A landscape with many peaks, sampled at points; each row gives a point and its height.
A climber steps from a point to the highest of its 3 nearest points, and stops where none of them is higher. Distance is the straight distance between rows; heights are no part of it.
Q240 height 42.5: [  5  -1 -16  13   0 -10  11 -14  37  -1 -33  -4 -26 -11  21   4  -1 -15
 -10 -29]
Q266 height 29.0: [-19  16  16 -13  -9   3  -8  18 -29   0  37  22  18  14 -26 -27  19  14
  -4  33]
Q173 height 37.0: [ 31  18 -20   7   0 -18  -7 -21  -5  24  -5 -24 -40  11 -24  -3 -28 -28
 -21 -32]
Q396 height 38.8: [-25   9  14  -5  19   4  25  16 -16 -20   7  15  41   0 -31 -12  43  10
   7  22]
Q206 height 25.5: [-36 -11  17   7  -1  -8  13  21  26 -27  -8  41  13 -12  26   2  42  25
  -1  24]
Q89 height 23.0: [  5  -1  -2  -3   4  -8  17  -7  15  -2 -17 -21   4   6  -9   4  16 -25
   1 -10]
Q884 height 18.1: [-21  14  -5   6  44  22  41  16 -24 -33   0  16  16  -9 -12  -4  23  44
   9   5]
Q985 height 22.0: [ 29   4 -15  -2  10   7  11 -11  13  22 -23 -38  15   6 -21  27 -15 -47
   2 -25]
Q46 height 8.6: [  3  23   3  18 -17 -50 -20   9   7  10  -4  18 -34   7 -22 -28  20 -15
 -32  -7]
Q292 height 37.1: [  6 -23  14   2  -8  -2 -20 -24  22  24 -25 -24   3 -12  31  28 -23 -50
  13  -4]
Q169 height 48.1: [  2   5   5 -12 -10   5   4   0 -30  -3  15  11 -13   3 -12 -14  -8  19
   6   7]
Q830 height 35.4: [  4 -21   8   2  -6   5   2 -13  32  16 -35 -28  15  -4  16  34  -5 -51
  12 -11]
Q692 height 19.1: [-22  -5  22 -10  13  16   0  17 -33 -26  25  40  14   1   2 -11  -3  52
  10  30]
Q7 height 33.6: [  1   5 -27   4  16  19  29   3  -4 -16  -8  -4  -2 -10  11   7  -8  25
   7 -25]
Q869 height 30.4: [-25   6  14 -13 -18 -18 -24   8   0   8  28  12  11  17 -16 -24  25 -13
  -6  22]
Q772 height 34.0: [  1   3  -2   3 -12  -7  -6  -2 -10 -17  -6  31 -32 -11  21 -10 -15  37
  -9   3]
Q454 height 46.7: [  1  -4 -19   6  16  10  29  -3  30 -13 -33 -11   7  -7  14  12  11   8
  -2 -24]
Q31 height 20.8: [-13  26   1   4  19  -3  27  18 -30 -16  13  16  16   2 -36 -21  28  28
  -2   5]
Q39 height 22.7: [-20   6  17  -3  -6   1  -5  16 -27 -18  19  43 -10   1   7 -19  -1  51
  -2  19]
Q246 height 27.9: [ -5  -3  22 -11 -30 -16 -33 -14  -9  19  16  -3  -7  12  -4 -21  -2 -33
  -6  19]
Q166 height 21.1: [-11   1  10   3   7 -13  21   2  40 -10 -28 -10  23   0 -12   5  44 -28
  -7   0]
Q611 height 28.5: [ -3 -14  18   1 -20 -20 -16  -3  -8  -2   2  29 -30  -8  28  -8 -15  21
  -6  25]
Q412 height 30.0: [-32  18  -6  22  -4 -24  13  15  15 -23 -19  32 -34   3  28 -28  31  44
 -35  -3]
Q576 height 42.8: [ -7  22  -7  21   3 -32  13  18  21 -13 -14  10  -2   3 -12 -15  48   3
 -25   3]
Q255 height 8.3: [ 11   4 -41  21   4  11   2  -5  15  -1  -9 -13 -39  -7  28   7 -25  28
 -15 -38]
Q670 height 27.4: [-25  -2   9   1 -11 -18  -1  20   0 -20   7  52 -22  -8  21 -21   9  47
 -13  22]
Q200 height 28.1: [-33   2  21 -16  13  19  10  13 -34 -19  34  21  35   6 -30 -12  22  26
  11  36]
Q908 height 33.8: [  7 -18  13  -8  -7  12  -5 -14  13  13 -14 -26  13   5   2  25 -12 -42
  13 -12]
Q974 height 5.2: [  4 -12 -27  29   9  11  20  -4  50  -2 -55 -35   6  -9  26  43   0 -22
   0 -44]
Q488 height 18.2: [-14   2  25 -10 -25 -12 -32   9 -33   4  35  35 -10  12   1 -26  -6  27
  -6  40]
Q745 height 27.3: [ -6  25  -4  12  25   2  42  20 -20 -24  -2   6  25   1 -31 -15  35  20
   2   7]
Q369 height 22.1: [ -6   2  24  -4 -32 -21 -34   1 -14   7  25  31 -16   6  14 -21  -9  11
 -10  38]
Q888 height 22.3: [  4   7 -11  -6  22  23  26   3 -21 -17   0  -3  11  -6 -23   1   1  24
  13 -13]
Q724 height 30.2: [-38 -16  23  -7   3   6   2  25   6 -26  13  39  40  -1   9   4  39  19
  11  32]
Q50 height 41.5: [  0   5   0   5 -10 -16  -4 -11  10  -8 -10  12 -31  -8  11  -5   4   6
 -11 -14]
Q445 height 37.5: [-18  -1  21 -20  -8  15   2   2 -17   1  29   0  33  12 -17 -13   7  -5
  12  28]
Q921 height 29.3: [  1 -14   8 -23  -3  24  -8 -13 -24   3  26  -8  10  -1   2   6 -27  -7
  25  12]
Q537 height 21.5: [ 26  -6  -6 -13   0  15 -25 -22 -26  25  20 -25  -6  -4  -1   9 -45 -14
   9  -3]
Q817 height 26.6: [ 10  -2   1  -8  11  20  24  -8  -4  -1  -6 -25  33   6 -21  16   5 -25
  15 -10]
Q385 height 59.3: [-21   5 -19  21  14  -1  40   7  37 -25 -35  -4   0  -8  23   6  36  15
 -11 -16]
Q722 height 22.6: [-23  -4  25   1 -16 -22 -22  23   1 -12  18  43  -3   2  17 -14  19  29
  -7  37]
Q674 height 19.2: [ 32 -20  -5  13  -1   4 -44 -20  -1  20   0 -10 -19 -26  58  27 -62  10
   2   3]
Q927 height 13.8: [  0  18 -27   3   4  10  11   7 -32 -16   5  22 -36  -4  -2 -11 -22  57
 -12 -23]
Q520 height 37.4: [-23  21   0   8  -9 -34 -10  26   8   4  16  26  11  16 -30 -25  53  -4
 -29  20]
Q315 height 20.9: [ 23   7 -21  -9  18  18  21  -2 -12   3  -2 -34  17  11 -31  13 -12  -8
  -1 -24]
Q757 height 23.5: [ 14  -8   7 -17  -9  18 -17 -10 -42   6  35   5  -5  -2  11   1 -43  26
  15  16]
Q778 height 18.3: [  2   3  18 -17 -25  -3 -31 -13 -40  20  30  -2 -20  16 -11 -23 -26  -6
   0  22]
Q118 height 37.3: [  0  -7  14 -15 -10   7 -10  -6 -10   9  15 -13  17  11 -14 -14  -6 -23
   9  14]
Q690 height 35.3: [ -7  17 -21  19  -2 -11  16  -1  15 -14 -18   9 -40  -2  16 -18   6  18
 -22 -17]
Q379 height 10.2: [ 24   2 -40  18  13  17 -11  -1  14  10   2 -27 -31  -7  14  18 -28   5
  -4 -49]
Q978 height 31.1: [ 17 -15  -1  -5   6  33  -1 -10   3   9  -6 -32  24   0   3  25 -19 -21
  27 -14]
Q883 height 28.0: [ 49  12 -29   0  14   6   3  -6  -3  33  -7 -41  -9  15 -24  21 -39 -34
  -2 -37]
Q184 height 52.8: [ 17   1 -10  13  -7 -20  -8 -17  10   9 -13  -1 -43  -4  12   0 -22 -16
 -16 -23]
Q226 height 26.2: [ 11 -26  -3  -6  -4  11   1  -7  19   2 -15  -7   7 -14  33  25 -13  -3
  23  -5]
Q189 height 48.5: [-13 -18  21 -14 -14   0  -4  -3  -8  -3  12   7   9  -4   6   0   2   3
  18  25]
Q368 height 17.2: [-11  12  16   0 -25 -30 -27  11 -12   5  10  38 -22   6  -5 -32  15  22
 -11  19]
Q329 height 36.8: [-30  -4  14  -7  -8 -15  -7  19   5  -4  11  31  20   2  -8  -8  49   3
   1  28]
Q575 height 30.3: [ 18 -18   2  -1  -3   8 -13 -19   4  12  -6 -13 -11  -4  20  14 -24 -21
  10  -7]
Q802 height 26.3: [ 29 -15 -18  13   5   6 -25 -20  11  22 -11 -21 -25 -13  25  23 -39 -21
   1 -20]
Q421 height 13.4: [ 14  -5   8 -24 -21  19 -33 -26 -43  26  41 -23 -11  17  -3 -20 -45 -30
   4  15]
Q823 height 23.7: [-13  17  10 -11 -14 -13 -18   8 -32   5  38  14   3  16 -35 -36  14  11
 -15  24]
Q696 height 32.7: [  1  -5   0 -19  13  32  19  -3 -17  -8   4 -11  29  -3 -14  18  -8   8
  24  -5]
Q592 height 3.5: [ 28   4 -40  10  32  40  18  19  18   4 -16 -45  27  -1 -15  33 -16  12
  13 -43]
Q962 height 38.0: [ 18 -11   3  -1 -12  -9 -21 -21  -9  14   1   9 -31  -9  26   0 -39   0
   1   4]
Q193 height 26.4: [-15  -3  23  -3 -20 -26 -18   4  27  13   0  10  13   3  -1 -10  35 -32
  -7  22]
Q29 height 54.2: [-16  25 -14  12  19  -4  32  17   8 -30 -11  14  -2  -6  -1 -19  37  30
 -15  -3]
Q372 height 24.5: [ 38   7 -18  -9  23  19   9 -11  -6  24   0 -46  17  16 -37  28 -23 -35
  -1 -22]
Q866 height 12.5: [ -9  27   3   5 -12 -28  -7  16 -16   3  11  26 -22  14 -29 -30  23  19
 -24   1]
Q202 height 20.0: [ 14  -2 -15   3  14  17  28   0  22   1 -31 -31  28   0 -10  32  -7 -21
   7 -33]
Q136 height 13.3: [ 40  -4 -34  13   4  20 -33  -4  -3  14  12 -15 -36 -12  20  18 -53  28
   3 -30]
Q98 height 31.4: [-21  14  11   6  12 -10  14  22   2  -4  11   2  53  10 -37 -11  57 -13
   1  27]
Q972 height 23.1: [ 17 -29  -3  14  -5   0 -26 -21  22  11 -16 -13 -14 -21  49  32 -37  -9
  12  -5]
Q794 height 36.4: [ -4 -17 -10  12  -2  -6   9  -8  40  -6 -29  -3 -22 -14  56  16  -4   0
   2 -11]
Q811 height 7.5: [ 15  -5 -43  17  24  30   9   6  37   4 -21 -34  -3 -11  19  36 -15   3
   1 -53]
Q92 height 50.7: [-20   4   6   4  18  -5  25  17  10 -23 -12  18  22  -5 -10  -9  42  10
   5  10]
Q134 height 24.1: [  1  -3  13  -3 -11 -28 -11  -2  24  10 -10  -3 -16   7  -3  -4  13 -38
 -10   0]
Q913 height 20.3: [ 22   5 -13  10   5  -6  27  -6  35   3 -42 -39   8   3 -11  26   2 -36
 -12 -30]
Q360 height 33.9: [ -7 -24  26 -13 -12  16  -2 -20  23  21 -23 -43  31   5   3  24   3 -69
  14   4]
Q786 height 31.8: [-12 -10  21 -18   1  17  12  -1  -3  -1   8  -7  42   8 -12   2  17 -17
  23  17]
Q770 height 29.7: [ 11  14  -5  -6  -7 -14  -7 -12 -21  17  10  -9 -20   9 -29 -17 -10 -16
  -2  -9]
Q288 height 50.6: [ 16 -14  21   2  -7 -19 -47 -42  -5  34  -2 -16 -20  -5  25  -4 -37 -53
  -7  10]
Q931 height 10.7: [ 37 -14 -22   2  14  31 -34   2 -10  17  20 -14 -12 -19  20  29 -58  24
  17 -19]
Q327 height 17.6: [ 18   6 -25   2   3  14   1  -5 -19   3  11   3 -32 -10   4   3 -36  27
   2 -26]
Q584 height 28.4: [-11   0  20 -14  -7  -5   6  -3  13   4   0  -9  28  12 -18 -11  26 -39
   3  23]
Q886 height 41.2: [-15 -16  22  -4  -3  -7   1   2  16 -13  -6  12  11  -5  11   2  14  -5
  14  14]
Q33 height 48.2: [ -4 -21   6 -10  14  27  25   2 -12 -15   5   2  23 -16  17  21 -16  31
  27   0]
Q600 height 42.7: [-28   9   4  14   2 -24   7  22  28 -14  -9  23  12   3  -4 -10  57  -4
 -16  14]
Q333 height 33.7: [ -8 -12   3  -4  14  16  27  -2   7 -15 -14  -5  23  -6  -1  10  14   1
  23   0]
Q937 height 16.9: [ -4   7  10 -19 -15   7 -13  -7 -41   7  39  -1   8  21 -25 -32 -13  -5
   4  30]
Q939 height 22.2: [ 26  -5 -17  -8  10  20   4  -7 -17   2  11  -5  -8  -5  -7  12 -32  12
  16 -23]
Q256 height 22.5: [-15   2  15   8 -28 -43 -27  11  16  -1  -9  39 -41  -3  27 -20   2  21
 -29  19]
Q422 height 37.2: [  5  30  -4  12  13 -31  24  14  10 -11 -12 -12  22  14 -46 -14  43 -15
 -24   6]

For each start below, name the point where the climber stops.
Q368: Q184
Q488: Q184
Q985: Q184
Q256: Q184
Q972: Q292
Q421: Q292
